Points on a hilly landscape, in no order, each with its height.
From any point a ball takes the steepest step (drop divided by distance) to one of its 2 nearest points. It stops when none of these is lower. Distance is the straight distance between rows; heights are no part of it.
Q876 height 28.1: [127 112  92 103 126 142 104 111 118 100 184 123  99 146 145 130 115 115
 152 126 163 110 107 118 109 102 127 120 138 135 133 173 159 100 103 104
 103 158 127 128 106 160 120 126 136 142 152 119 112 100 141 124 139 186
 121 134 133 144 142 184 108 142 144]
Q440 height 86.2: [122 153 159 172 130  91 141 184 172 217 101 132 168 108 105 114 130 189
 168 120 129 160 123 123 147 160 130 158 142 142 125  90  87 168 148 145
 138 112 108 121 118 120 105 132 150 120 125 143 113 168 131  90 107  71
 137 133 125  81  79 116 125 134  84]
Q980 height 64.9: [129 123 124 119 189 108 128  97 108 161 142 130 102 154 177 126 113 116
 149 131 149 121 122 152 147 115 137 112 124 147 139 122 168 119  85 151
 140 147 128 101 138 157 127 183 138 128 137 114 187 118 162  92 124 172
  94 150 119  83 162 138 132  65 139]
Q402 height 43.6: [ 73 147 153 119 152  63  94 203 151 183  85 105 165  93 134 148 124 156
 135 185  83 157 178 196 141 238 115 148 140 146  96 106 154 141 119 145
 163 149 141 121 119 121 129 173 107  96  93 138 183 154 146 126 159  94
 168 159 150 120  95  71 181  96 109]
Q287 height 35.8: [174 120 157  90 126 153 180 120 109  33 162 113  92 157 107 116 116  92
 129 102 118  94 119 116 102 112 131 123 108 104 141 124 141 102 128 118
 107 137 174  82 124 102 137  93  63 108 136 159 103 138 121 192 119 156
 135 123 145 231 130 135 125 131 131]
Q36 height 35.5: [136 123 107 118 112 135  92 183 122  97 197  87 143 124 121 158 109 134
 160 122 161 105 111 111 112 157 150 110 153 138 131 164 174 114 118 111
  93 177 134 100  90 135 139  97 105 126 106 132 117 146 104 167 157 171
 196 143 127 198 127 204 148 166 128]
Q207 height 31.7: [116 121 134 129 112 114  91 175 149 134 173 115 145 125 109 150 117 143
 175 112 148 113 117 120 128 156 137 130 156 143 105 161 144 118 114 124
 100 154 121 113  86 133 111 113 120 124 106 118  99 131 104 127 147 153
 163 151 123 149 121 182 145 186 120]
Q158 height 49.7: [134 175 135 168 130 109 161 192 129 182  83 154 155 110 151 137 173 159
  80 190  76 177 146 180 111 155 130 154 153  98 141  80  93 142 164 102
 125 124 133 174 152 115 132 123 142 120  90 177 173 134 141  95 107  67
 156 147 147  98 103  75 130 117 111]
Q343 height 11.1: [152  81 157 143 137  71 163 148 127 129  92 108 166 132 103 127  91 131
 146  56 156 147 142 115 158 150 138 156  84 135 141  71 108 162 114 163
 137 139 136 125 168  93  98 156  49  88  93 148  94 199 121 169 123  41
 139 106 131 116 103  78 120 125  64]
Q64 height 62.1: [130  79 129  85 175  92  99 131  95  94 113 138 112 169 170 152  98  69
 125 139  89 111 151 173 151 164 140  98 118 115 115 106 159  96  84 174
 172 122 197  90 173 116 124 194  71  95 101  80 188 134 120 160 126 126
  92 147 117  79 166  81 151  41 130]
Q524 height 50.0: [115 120 115 127  91 161  76 177 152 123 157 145 130 101  95 155 160 154
 133 175 117 118 111 131 106 156 132 119 164 122 122 193 137 109 160 105
 107 121  95 140 103 153 126  89 166 166 116  85 102  74 105 103 157 147
 174 124 119 157 114 172 140 215 146]
Q703 height 21.6: [117 126 130 126 142 120 116 101 149 147 156 120  99 141 137 116  90 133
 174  90 132 117  91 114 127 102 131 120 130 134 128 154 130 115 102 132
 133 135 134 102  92 137 116 122 129 105 160 130 129 109 131 111 150 193
 100 137 132 119 149 158 115 137 121]
Q537 height 67.5: [131 134  97  87 188 119 133 127  89 121 152 121 100 148 178 155 120 107
 120 160 170 134 145 147 145 148 144  90 107 142 148 125 199 131  76 139
 145 154 143 116 157 140 153 168 139 131 105 128 197 113 164 118 116 155
 137 144 128 107 184 160 146  58 159]
Q781 height 79.6: [153 207 151 149 108 126 179  94 140 206 150 102 115  98 146 111 118 188
 148 118 178 129 107 115 131  59 116 105 145 178 163 150 115 175 122 130
 124 147 100 113  80 122 136  98 182 124 184 182 146 134 182 102  98 156
 116 129 133 142 134 199 123 153 146]
Q707 height 88.6: [112 161 139 194  89 117 156 128 145 202  61 150 154 106 128  89 163 180
 117 136  88 174 119 128 119 122 110 155 137 110 109  94  40 153 186 148
 141  85 136 166 160 141 111 129 166 123 152 135 123 141 132  94 107  59
  95 130 140  35  73  76  95 119 100]
Q719 height 44.4: [171 157 102 157 102 173 170 131 125 145 163  87 152 109 124 120 141 147
  99 148 180 112  96 116 120  94 149 112 141 162 175 112 141 191 114  69
 104 161  80 142 100 118 181  62 143 145 106 188 113 175 158 156  97  99
 198 130 139 198 121 196 158 164 136]
Q882 height 58.9: [118 154 122 154 181 119 124  78 107 217 104 148 120 145 175  90 134 148
 123 117 113 122 105 145 133  91 126 111 132 153 125 104 115 125 109 160
 147 124 113 122 143 177 115 201 173 133 177  99 201 144 181  66 116 145
  55 144 103  30 138 117 100  48 147]
Q771 height 75.7: [132 128  98 156 153 104 150  75  83 172 122 109 144 128 136 109 122 119
 136  65 198 149 117  96 165  65 120 104 113 178 136 114 155 162  78 153
 118 153 119 134 136 125 107 141 121 121 161 184 139 176 169 153 115 131
  92 120 106  89 143 182  97  88 133]
Q916 height 65.9: [118  98 131 102 159  99 114 122 120 114 119 141 108 158 136 129 107  99
 151 127 110 111 141 147 133 136 127 138 113 118 115 119 142  95 100 151
 140 131 159 113 140 139 118 157  97 105 118 106 146 116 116 120 135 151
  94 133 130 116 146  95 129  74 120]
Q124 height 75.8: [155  90 105 124 118 146 138 111  91  40  87 133 136 146 103 135 154  81
  66 138 146 120 147 114 130 123 140 130 100 120 157  92 145 149 130  99
  95 112 106 185 162  97 147  98  79 140  71 157  85 147 125 183 110  64
 155  93 105 158 114 103 109 120 117]
Q318 height 44.5: [ 75 142 143  85 152 104  77 158 147 154 131 124 118 125 133 137 114 150
 167 161  78 122 143 147 123 194 133 131 130 118  85 138 156 105 130 132
 157 140 163  95  95 148 125 173 125 113 127 103 162 102 106 113 182 188
 127 161 148 133 131 125 162 103 128]
Q71 height 62.2: [141 135  89 129 120 173 145 133  97 106 123 145 116 106 125 126 185 113
  41 210 119 134 125 151 100 120 140 147 150 105 164 117 140 137 160  44
  92 121  97 203 155 132 164  91 180 167  95 170 155  97 154 113 103 102
 166 124 114 158 121 119 145 143 156]
Q835 height 79.9: [188 147 172  90 111 167 202 141 175  65 123 112  95 133  92 123 128 134
 113 118  94 102 130 125  96 116 121 150  91 104 159 104 115 116 156 128
 110 101 154 104 113  97 160  83  79  99 104 141 112 134 102 167 124 113
 151 117 133 215 115  77 149 166 118]
Q322 height 33.5: [132  83 111 106 104 170 103  93 120  58 191 147  95 152 140 116 129  82
 130 125 142  91  94  98  87  94 119 105 124 115 124 199 139  82 142  97
 122 130 139 135  89 158 117 131 145 169 170  94  87  88 140 135 148 209
 102 112 124 142 152 165  88 150 154]
Q113 height 51.5: [122 169 154 149 168  85 196  92 156 223  87 117 123 105 139 100  75 175
 167  94 113 155 130 152 157  97 118 159  81 151 118  78  86 154 145 171
 163 109 131  73 143 116 130 152 123  79 154 175 175 162 152 100 125 113
  88 125 135 100 156  76 151  81 121]
Q390 height 43.8: [112 148 160 127 145  84 135 147 175 183 129 107 132 126 116 131  83 175
 196  89 125 141 125 131 154 152 125 151 128 135 106 104 117 132 120 149
 153 133 149  70 101 125 125 136 107  86 123 133 129 144 107 113 146 139
 122 149 138 133 135 116 145 133 107]
Q135 height 69.0: [122  98 149 116 144 110 132  92 138 106  82 159 100 170 133 127 119  88
 108 141  85 116 150 151 118 125 137 141 100 111 109 100 108 104 125 156
 140 110 155 125 184 139 108 155  95 118 125 100 155 118 114 134 137 115
  68 114 126 103 141  29 124  58 124]
Q141 height 59.4: [138 143  73 154 104 131 104 153  65 125 107 165 151 100 139 139 202 108
  52 199  99 156 122 164 114 144 142 147 162  96 134 126 112 120 165  65
 116 120 102 211 173 137 135 118 179 182  94 156 139 107 125  95 101  70
 169 115 120 115 113 104 122 132 144]
Q669 height 63.9: [138 153 119 130  51 219 151 102 145 103 156 132 105 112 128 125 135 142
 107 168 150 101 106 108  81  94 127 101 153 129 169 171 116 143 141  85
 102 113  85 149  90 150 168  45 162 176 156 123 105  89 132 131 128 167
 159 115 143 197 122 188 143 219 173]
Q476 height 40.7: [140  97  64 120 133 114 119  85  56  59  94 152 135 165 144 149 182  58
  69 133 150 141 157 111 157 107 134  97 101 119 125  95 138 143  95 127
 129 124 116 175 198  94 122 139 106 182 102 127 123 159 137 153 123  88
  94  99  92  79 146 112  89  66 133]
Q276 height 71.5: [126  99 128 135 160 108 148  76 109 130  87 147 114 157 142 123 127  96
 108 108 121 133 151 144 151  97 127 109  91 125 118  92 107 132  97 171
 139 111 131 113 186 137 118 171 101 119 141 126 173 150 154 136 125 117
  60 121 117  83 144  59 133  38 129]
Q570 height 82.9: [132 138 146 106  92 172 146 117 156  90 122 132  89 138 114 123 136 130
 109 153 121 117 116 117 108 105 122 138 123 111 133 136 109 121 147 123
 102 101 108 135 121 121 142  79 132 131 135 123 110  88 118 124 139 144
 127 114 149 166 120  98 136 154 134]
Q791 height 36.0: [154 124 153 118 106 173 166  51 127  69 171 134  96 157 129  93 118 106
 127  73 140  95  93  91  88  57 116  98  97 114 114 164 117 113 141 131
 143 124 158  84  88 116 119 110  86 128 202 137 106 112 142 184 127 214
  67 105 132 189 145 153 121 131 147]
Q262 height 27.1: [115  99 120 113 152  96 105 161  89 100  91 142 132 154 164 161 120  73
  92 162 109 136 175 188 155 175 145 134 114 111 105  95 153 127  81 156
 151 113 169 138 189 106 116 179  95 124  80  96 175 143 125 147 131  89
 118 124 111  91 143  60 140  53 127]
Q973 height 39.1: [ 93 133 164  85 143  60  91 218 145 141 102  80 168  73 104 146 118 143
 155 152  96 141 168 166 135 251 114 135 136 121 117 110 156 141 115 149
 149 172 148 105  91 123 145 164  77  87  90 125 158 164 129 147 169  91
 189 159 150 148 111  78 192 122  94]
Q783 height 52.4: [ 96 118 134 160  97 148  68 167 163 155 150 150 152  87  82 129 144 155
 150 127 126 125 110 123 120 151 126 111 191 150 120 201 119 118 143 125
 113 107  88 141  89 141 108 100 175 171 138  75  55  96 101  95 143 118
 166 157 112 104 102 200 112 233 138]
Q642 height 31.8: [174 131 158  92 140 136 190  99 134  73 130 113  94 139 103 120 101 118
 127 111 136 113 125 128 122  89 128 137  91 118 151 104 129 122 115 146
 110 131 146 106 142 110 156 109  77  88 124 171 126 137 137 175 116 130
 112 110 135 181 149 117 140 108 124]
Q196 height 20.2: [131  50 135 126 133  73 101 163 114 109  99 117 160 145  98 148  96 110
 153  77 143 130 152 123 158 183 134 157 121 136 115  89 132 126 107 163
 128 134 146 140 155 117  90 158  51  89  81 110  71 172 104 154 137  63
 137 120 124 112 107  93 118 120  72]
Q397 height 83.9: [128 160 165 134 106 141 172 122 190 133 106 118 106 117 106 119 118 158
 137 111 124 136 127 125 138 125 119 149 103 124 135 111  82 143 154 147
 130  99 104 121 131 105 143  84 129 110 131 133 119 117 113 125 126 114
 129 112 149 152 106  88 151 160 116]
Q240 height 38.9: [123 122 110  96 131 169 105  97 137  97 156 162  88 151 162 122 138 115
 112 147 116 114 103 110  95  95 105 121 126 109 130 183 135  88 140 115
 131 126 119 140 100 182 118 140 178 177 171  81 127  61 139  83 143 190
  83 119 132 112 161 131 112 141 159]
Q863 height 74.0: [139 108  55 113 129 133 110 134  67  56  97 141 136 137 131 146 165  80
  59 165 141 128 148 140 143 148 155 126 120 115 145 105 164 138 120  71
 106 125 106 184 174 102 146 105 126 174  65 148 117 136 125 148 114  65
 167  99 101 133 139 130 118 114 141]
Q804 height 54.5: [ 88 109 140 159  98 174  85 124 162 127 144 146 130 125  88 116 122 120
 145 111 106 128 117  95 112 130 123 120 165 115 102 205 104 104 174 130
 130  77 100 125  88 135 130  89 172 145 150  55  67  80  81 107 152 147
 139 131 123 107 102 162  99 217 123]
Q715 height 65.3: [134 123  90 132  72 198 133  88 106  95 147 131 124 111 121 117 161 130
  85 183 162 100 108 122 112  90 123 114 147 152 172 154 136 147 134  70
  90 132  80 185 123 152 151  83 165 179 142 145 100 116 155 128 101 143
 158 107 126 171 120 183 130 182 180]
Q369 height 32.0: [153 105 122 128 115 146 148  58 117  93 175 118 123 144 121 101 102  96
 141  59 168 108 107  82 111  48 107 105 102 144 128 143 134 125  91 148
 127 149 159 110 107 129 113 119  68 121 185 165 104 143 140 202 133 190
  72 102 127 167 152 177 125 120 144]
Q552 height 26.7: [138 106 166 115 146  88 170  92 141 120  98 120 112 133 108 108  79 132
 169  77 116 121 144 141 152 111 116 154  78 124 120  89 107 118 123 168
 145 129 167  87 150 114 117 152  56  74 144 139 127 158 111 146 127 111
  93 116 137 122 152  73 130  96  97]
Q961 height 55.7: [139 130  88 141 168 127 120  65  75 164 126 150 127 155 187 110 173 111
  96 124 149 129 114 118 156  78 114  92 122 146 135 124 134 134  92 157
 148 133 108 147 156 173 116 192 180 153 173 104 186 159 189  89 113 133
  57 141  96  49 149 137  97  57 142]
Q216 height 54.1: [ 87  91 146  87 161 112  76 175 104  80 154 136 121 144 130 135 123  84
 151 149  72  96 139 149 119 201 125 128 123  91  90 146 166  65 146 120
 148 117 200  91 117 122 103 200  94 131 128 106 126 109  95 143 162 176
 125 149 124 160 140 112 135  79 118]
Q88 height 73.8: [127 104 101 162 166 103 143  65  87 159  90 133 148 142 133 111 140 109
 119  79 158 155 129 121 173  80 113 108 100 151 126  96 132 141  92 172
 134 128 111 132 168 137 109 172 120 117 158 147 163 177 167 129 129 114
  53 135  99  67 140 125  93  55 114]
Q593 height 49.6: [132 110  66 129 113 138 103  84  67 111 140 132 137 126 136 127 155 100
 112 140 175 130 130 101 152 100 131 117 137 163 141 138 151 144 104 106
 111 149  93 178 148 148 121 128 154 169 132 155  94 128 152 132 111 125
 123 117 118 107 129 183 101 123 158]
Q388 height 77.3: [123 126  75 147 141 106 124  95  84 163 159  88 142 126 143 107 116 114
 148  87 204 126 110  79 156  97 138 100 140 203 153 128 173 175  62 119
 110 182 106 143 116 125 104 129 130 144 143 172  99 160 159 153 102 144
 137 114 110  99 135 237 103 123 148]
Q411 height 62.6: [129 169 130 140  85 174 134 131 159 156 166 126 115 107 138 135 125 165
 138 142 157 119 113 109 100 113 135 103 164 143 156 183 122 148 131 112
 114 136  91 120  74 136 141  61 168 155 149 115 111  99 135 110 123 164
 165 137 151 158 124 202 135 211 156]
Q970 height 35.1: [100 173 158 143 137 140 105 134 189 199 163 104 125 117 137 120  86 176
 195  79 121 139 118  91 138 134 134 122 143 116 108 166 120 125 140 121
 173 126 130  63  47 110 137 109 176  90 151 108 142 105 113 101 144 199
 135 146 134 142 122 169 134 176 134]
Q435 height 39.4: [ 85 151 156 115 151 107 102 157 164 174 161  99 129 125 127 131  88 166
 199 107 106 123 130 117 140 168 138 121 131 112  94 141 149 109 128 124
 157 142 157  68  62 118 123 150 134  93 137 120 140 122 105 115 172 197
 131 158 132 142 131 146 147 137 121]
Q639 height 26.8: [174 122 145  91 132 154 196  49 109  68 140 116 105 148 125 117 117  93
 103  97 171 107 122 109 120  47 109  99  80 128 133 115 136 130 104 159
 113 149 144 106 145 126 136 126  72 108 160 166 138 137 153 193 112 172
  76 113 130 163 170 143 139  87 154]
Q344 height 61.2: [119 155 150 132  93 172 127 139 155 111 172 125 102 132 128 131 107 138
 160 113 135 108 119  94  96 122 138 110 143 112 124 192 123 115 164 107
 122 114 118  97  60 119 140  73 157 136 149  96 109  88 113 123 147 196
 149 128 145 175 125 176 137 200 146]
Q539 height 70.7: [131  94 125 157 120 106 138 118 114 127 101 133 150 128 113 122 151 122
 123 102 163 159 128 119 157 121 130 140 113 140 130  93  96 152 123 143
 108 122 105 157 159 117 116 131 116 121 118 165  98 159 147 134 116  73
 120 125 135 111 100 108 105 124  93]
Q99 height 81.9: [131 161 147  98  81 222 159 125 171  62 129 145  72 142 103 123 154 124
  73 182  90 108 117 115  69 109 120 144 126  76 139 158 114 109 185  95
 102  88 122 143 103 128 154  57 144 132 125 104 126  51 112 127 140 164
 144  98 148 193 126 103 146 185 156]
Q905 height 85.0: [106 148 174 148 107 122 123 170 191 166  98 127 145 112 100 130 133 169
 139 131 107 145 125 129 137 163 123 162 139 128 122 103  94 148 162 141
 129 106 105 130 135 115 115 110 147 124 118 109 105 123 107  93 119  88
 145 125 145 123  80  83 146 157  99]
Q372 height 31.5: [120 145 182 169  82 187 134  93 194 127 135 133 136 110 101 118 105 130
 156  64 129 149 140  75  93  88 109  98 147 124 122 191  80 143 150 153
 135 102 105 106  89 106 162  61 148 127 162  75  65 116  85 155 129 130
 137 124 135 147  94 146 124 234 133]
Q538 height 47.7: [142 121  56 103 127 158 104  97  89  86 179 148  93 139 168 150 173  91
  81 192 150 117 128 142 112 120 123 116 130 138 149 154 167 116 107  98
 134 154  90 178 156 202 125 177 205 215 144  95 154  86 149  82 101 139
 125 111 101 109 180 147 114 116 180]
Q877 height 59.3: [106 128 161 119 112 157 106 153 150  85 163 128 110 148 110 128 103 120
 159 115 107 101 112  93 104 142 136 122 125  86 100 174 127  98 186 113
 119  98 153  84  85 109 108 108 142 129 142  99 109  95  93 133 148 196
 137 108 134 178 124 133 119 159 125]
Q253 height 47.1: [110 150 104 120 100 164  87 159 142 145 146 157 110  93 131 141 163 162
 113 202 122 122 101 135 107 143 123 143 160 131 138 190 124 117 159  92
 120 110  85 163 116 165 113 119 213 169 138  91 126  61 125  73 133 144
 148 118 135 131 127 156 128 176 174]
Q633 height 52.9: [151 177 116 168  96 116 172 130 106 166  72 146 140 114 149 128 197 152
  67 192  79 180 124 144 110 105 118 144 158  93 145  93  63 139 161 108
 119 125 128 202 177 129 154 117 148 130 109 182 163 128 152 102  90  72
 125 146 151  73 109  92 111 108 115]
Q730 height 41.0: [ 92 135 137 136 139  90  88 212 137 168  95 143 167 105 130 147 153 152
 117 184 103 159 154 183 138 209 135 159 154 134  98 111 136 128 134 127
 133 125 118 157 137 133 108 149 131 125  88 136 154 135 134 104 142  89
 166 143 127 121 103  91 151 110 115]
Q775 height 46.2: [111 122 124 169 151 102 118 141 112 169  88 150 136 137 150 129 139 140
 125 150 121 162 147 167 148 137 143 157 134 141 118  95 104 136 121 146
 132 110 133 139 164 125 113 153 148 127 118 137 151 150 146  98 130 100
 111 140 131  86 107  97 109  71 106]
Q508 height 34.5: [133 112  80 123 142 105 118 142  69  65  88 157 123 157 163 156 155  64
  58 150 116 145 169 164 158 144 156 124 111  95 119  91 146 130 100 128
 137 109 143 158 206  94 127 152 111 163  73 119 154 150 130 141 122  69
 124 102 102  82 142  78 113  72 130]
Q168 height 29.0: [120 178 195 170 104 164 138 121 220 178 122 125 152 104  99 125  84 172
 168  56 116 150 143  89 121 102 107 137 145 112 124 163  75 149 161 155
 158 111 102  96 109  94 170  76 179 113 165  72  93 115  82 128 106 110
 148 142 142 134  87 122 136 218 122]
Q585 height 80.9: [148 156 168  98  89 192 165 164 177  59 118 121  92 142  86 133 141 129
 103 145  69 103 130 121  84 132 120 151 122  69 135 135 106 109 195 112
 109  87 152 118 100  99 151  69 117 110 106  94 109  86  78 150 141 139
 165 104 148 207 115  76 152 185 126]
Q44 height 56.0: [151 165  80 157 102 104 116 148  66 171  93 151 173 102 164 125 209 147
  74 208  87 169 121 165 107 122 123 142 183  98 127 121  69 124 162  95
 117 132 127 220 165 147 144 125 169 153  99 150 154 118 140  86  90  58
 153 135 145  61 127 131 120 123 129]
Q561 height 34.6: [121 110 164 150  81 159 138  73 180 115 120 136 117 128  90 100 105 122
 139  70 134 130 118  73 120  88  98 115 110 124 109 163  87 129 145 151
 135  91 125 126 104 113 122  91 114 115 182 103  68 114  98 149 143 143
  91 103 141 137 100 120 116 187 120]
Q697 height 68.5: [129  85 114 119 139 114 117 113 106 101 105 144 117 142 126 135 136 101
 121 136 146 123 139 133 142 119 130 138 124 143 125 117 131 115 102 139
 106 122 121 152 165 129 114 130 123 128 114 131 119 125 134 126 132 119
 106 122 130 112 132 114 116 100 118]
Q81 height 78.6: [135 154 112 143 125 128 144 105 123 187 168 100 123 116 145 120 108 160
 159 114 195 122 106 109 138  91 135 112 153 194 161 149 150 157  77 125
 110 164 107 119  92 133 118 113 154 132 163 172 125 145 165 120 107 160
 138 136 133 123 131 228 121 146 142]
Q799 height 47.8: [112 152 168 130 174  68 171 107 163 207 121 106 136 109 129 121  41 179
 207  63 120 145 121 131 172 115 124 149 100 164 114  74 108 133 121 166
 164 130 163  41 109 106 133 160  95  69 142 165 148 168 119 118 150 121
 103 141 126 116 157 101 160 111 108]
Q636 height 52.7: [141 137  85 140 136 134 124  81  65 129 127 140 135 130 156 127 177 114
  97 138 161 135 129 109 150  82 125 105 139 145 148 124 139 137 112 124
 118 141 105 169 162 152 121 166 178 164 155 146 142 142 174 106 103 126
  88 131 111  73 138 154  93  83 137]
Q592 height 34.7: [101 103 104 114 151  93  73 173 101 123 109 141 148 134 157 153 142 110
 119 174 115 140 161 180 151 186 145 154 136 132 100 120 163 122  98 144
 139 121 136 150 165 130 106 174 124 145  84 119 149 125 125 123 151 100
 138 140 121 108 127  94 135  84 131]
Q232 height 51.8: [130 124  78 107 174 140 102  90 102 124 174 147 105 159 188 137 146  96
 114 153 146 105 123 137 122 108 116 111 128 154 136 143 163 114  83 133
 144 146 108 148 135 201 113 191 196 184 157  77 174  95 159  73 115 163
  97 138 103  88 171 148 114  94 160]
Q623 height 49.3: [ 90 113 150  95 134 108  85 186 142 109 125 119 127 120 102 144 132 122
 154 148  68 108 145 145 118 208 123 141 139  80  77 147 142  93 168 124
 139 126 168 106  97 132 115 161 109 113 105  93 129 110  82 130 181 162
 141 150 136 157 113  98 139 124 110]
Q671 height 62.0: [110 170 143 142 188 110 127 117 135 223 117 136 113 143 167 117 112 169
 150 151 112 129 123 170 133 125 140 130 133 153 120 109 138 126 121 151
 153 140 137  95 130 159 114 182 162 115 152 123 198 117 164  74 126 160
  82 159 131  66 144 127 134  60 142]
Q717 height 69.7: [135 134  78 105 151 115 140 116  73 107 131 121 111 140 165 149 141  97
  96 151 170 136 151 129 153 121 144 103 108 140 153 105 180 149  92 123
 113 147 119 144 171 121 146 134 130 153  97 141 164 133 160 135 108 116
 131 114 116 111 165 162 118  79 143]
Q301 height 27.6: [132  89 161 116 130  69 112 192 142 124 142  89 168 125  84 153  96 123
 174  74 143 127 138 122 146 194 127 136 127 134 119 104 140 129 113 153
 129 166 145 103 119 115 117 150  56  87  87 118  89 180  83 162 133  98
 163 148 137 140  98 111 132 146  85]
Q374 height 71.9: [136 129  48 119 153 101 111 149  54 118 127 129 148 125 162 151 164 107
  76 165 149 137 149 137 154 160 156 110 122 127 145 115 172 145 115  67
 119 148 114 159 170 111 143 118 136 179  76 158 130 142 146 125 106  89
 171 122 114 101 155 170 109  97 137]
Q661 height 38.3: [146  99 128  95 109 176 131  56 123  58 174 146 104 166 143 108 140  93
 118 112 154  99 106  93  98  56 107  94  99 120 131 161 140  98 115 135
 120 143 143 132 106 152 125 127 109 158 182 121 126  96 153 138 130 212
  59 117 125 148 162 151 106 115 158]
Q796 height 49.8: [120 154 144 168 158  86 181 129 123 200  84 125 133 131 148 109 113 161
 140 124 112 178 141 157 151 111 129 145 110 130 118  87 100 157 135 157
 143 121 125 110 165 123 117 151 130 100 132 173 184 167 175 111 117  98
 101 142 136  89 130  88 125  71 110]
Q680 height 87.4: [ 96 158 158 196 120 104 127 147 157 242  87 142 161 105 118  75 132 193
 157 107 102 156 117 136 144 131 115 152 149 144  99  89  70 142 149 145
 140  83 130 137 120 131 101 147 171 101 162 109 117 158 132  78 103  72
 105 131 121  26  82 116  92 112  87]
Q202 height 39.0: [147 124 110 107 119 139  96 203 133 114 162  99 159  98 103 170 137 148
 118 160 168 105 115 135 119 164 140 110 157 144 146 146 179 144 125  91
 100 176  95 132 104 130 152  81 115 135  80 148 124 141 115 155 140 114
 218 144 132 206 121 178 168 170 125]
Q648 height 56.8: [ 80 105 150 129 111 169  72 162 178 115 136 142 129 136  99 126 109 122
 155 128  79 122 120  90 120 151 125 140 150  79  78 186 114  89 196 118
 142  77 135 114  92 137 116 114 160 125 136  52  94  71  69 110 161 178
 137 126 134 140 110 118 117 178 126]
Q830 height 43.4: [127 137  89 106 109 164 112 104 125 117 154 146  96 123 147 136 152 131
 106 181 151 116 111 138 105 106 115 127 145 144 152 180 137 113 120 102
 108 134  97 169 126 177 125 134 197 188 165 121 136  73 151  73 112 161
 124 127 135 124 147 156 111 140 176]
Q466 height 45.7: [146  97  67 147 108 126 123  76  61  82 102 132 160 136 119 125 179  95
  84 117 179 148 135  89 159  97 130 106 109 150 134 103 134 157 119 101
 118 131 106 189 175 114 135 116 115 171 112 170  88 171 134 165 116  97
 112 103 102  95 120 148  89 107 141]
Q356 height 31.9: [114 187 176 173 124 162 128  95 204 204 144 118 140  94 135 111  78 171
 180  65 123 152 123  85 119  96 116 118 174 122 122 186  87 144 143 152
 174 107 117  87  64 100 159  88 201  92 188  93 129  84 110 104 113 153
 135 147 127 134 110 174 122 201 131]
Q104 height 78.8: [178 106 152 116  90 159 163 156 154  47 121 115 115 140  71 138 132 106
  95 128 114 101 129 128 100 141 122 149 117 112 154 101 128 119 153 116
  88 113 128 144 125 109 135  92  68 113  82 115  77 134  96 164 118  79
 168 109 128 199  93  93 137 172 100]
Q955 height 32.8: [160 152 180  93 163  93 213 104 142 128 113  99 102 108 129 123  78 146
 165  83 106 130 137 142 140 106 129 151  71 126 143  87 109 117 126 166
 136 134 166  61 141  92 159 139  66  59 130 182 148 150 124 158 123 130
 111 119 139 157 180  80 168 106 121]
Q718 height 38.0: [167 144 193  90 154  82 185 147 140 112 129  90 139 105 118 129  67 153
 178  74  92 132 126 138 135 167 117 153  82 108 154  81 127 111 143 159
 148 144 199  31 128  84 157 153  51  53 113 163 129 176  91 167 129 113
 141 133 143 189 148  75 160 133 117]
Q167 height 41.1: [100  90 101 140 148  96  70 142 116 154 110 158 147 148 139 135 136 123
 134 148  97 130 144 164 145 150 145 167 143 156  87 115 131  95 105 140
 141 109 129 144 154 153  95 170 147 140 124  87 136 117 121  95 145 103
  99 148 111  69 125  91 107  88 119]
Q418 height 38.2: [127 112 161 147 109 143 143  82 152 111 165 118 117 139 108  95  95 107
 166  49 133 101 109  72 101  77 119 103 113 119 105 165  93 108 136 132
 139 115 154  79  72 102 111 100 105 104 183 120  86 133 106 177 143 183
  88 100 127 167 131 157 118 167 131]
Q869 height 19.4: [157  80 174 109 136  75 180 118 137 109 115 103 142 128  91 128  73 126
 157  39 128 113 138 112 149 132 125 158  79 129 138  90 100 132 136 172
 143 137 165  96 156 100 105 148  26  56 123 140  87 180 102 178 116  83
 121 108 133 146 122  65 129 128  75]
Q984 height 64.2: [149 110  77 105 112 180 143 109  91  72 138 129 109 130 120 133 155 111
  71 191 153 110 124 132 109 117 145 130 138 128 163 130 160 148 124  61
  94 138  91 181 144 142 165  91 144 164  98 158 125 115 140 141 112 117
 170 105 126 176 135 157 134 137 163]
Q384 height 41.9: [167 124  85 136 113 181 123 153 126 109 165  95 162  97 106 143 138 132
  80 161 170  86 110 127  98 125 154 101 154 150 165 131 165 178 130  43
  98 176  79 139 100 138 175  54 130 159  65 151 104 153 110 165 110 105
 232 130 128 207 133 195 174 181 145]
Q534 height 58.4: [118  79 136  84 180 102  73 146  74  66 145 137 128 166 162 145 116  65
 140 119  86 104 149 161 136 184 141 107 121  94 104 125 182  72 111 150
 167 134 215  81 143 117 112 207  83 120 113  98 153 114 100 149 142 158
 109 152 122 114 160 124 135  60 113]
Q871 height 33.7: [114 121 166 122 121  76  97 218 176 144 118 100 180 100  82 158 127 154
 165 116 118 130 146 150 142 231 120 137 138 126 116 110 143 125 136 147
 139 160 128 107 103 130 128 145  93 115  85 110 113 159  95 132 157 100
 170 160 144 148  90 105 162 169  89]
Q268 height 27.0: [109 132 117 151 130 123  98 132 153 179 180 118 128 119 125 116 107 147
 189  85 152 124 106 104 127 124 133 118 178 170 136 166 136 123  86 131
 123 147 121 113  73 136  99 120 144 121 152 114 104 118 123 109 153 186
 132 154 117 111 132 195 118 172 127]
Q323 height 45.8: [114 174 121 160 141  84  96 223 105 205 104 142 184  94 160 139 175 178
 102 204  90 163 148 189 129 182 135 139 172 120 101 106 109 145 164 104
 127 144 137 179 139 122 126 150 152 128  97 158 188 143 147 106 125  74
 171 149 135  77 104 119 133 105 116]
Q60 height 77.4: [152  85 120  94 123 134 118 156 110  34 112 135 118 134  97 154 139  80
  80 158 122 109 142 139 121 148 125 144 129 109 143 104 150 105 127 107
  95 112 134 162 154 109 127 110  74 124  70 129  92 116  99 163 124  72
 168 104 112 173 121  98 130 129 121]
Q881 height 89.7: [110 143 157 171 102 136 162 104 178 166  65 145 135 106 102  93 134 168
 118  98 103 172 127 108 143 109 107 164  88 112 114 101  50 162 176 161
 142  81 120 145 168 120 107 115 153 115 169 131 112 136 125 110 107  82
  86 105 144  82  77  52 113 125  97]

For each start below, name the point where the ball stops.
Q804 | Q703
Q707 | Q262
Q835 | Q262
Q984 | Q730
Q980 | Q262

Call two points neighbours if one is among the 2 nearest of the other. Go from one point of each pair to the other, from neighbour to neighbour, staying as low as possible. Name the highest point that can't be avoided.
Q916 / Q262 | Q539
Q703 / Q168 | Q661
Q262 / Q639 | Q113
Q168 / Q639 | Q418
Q343 / Q730 | Q402
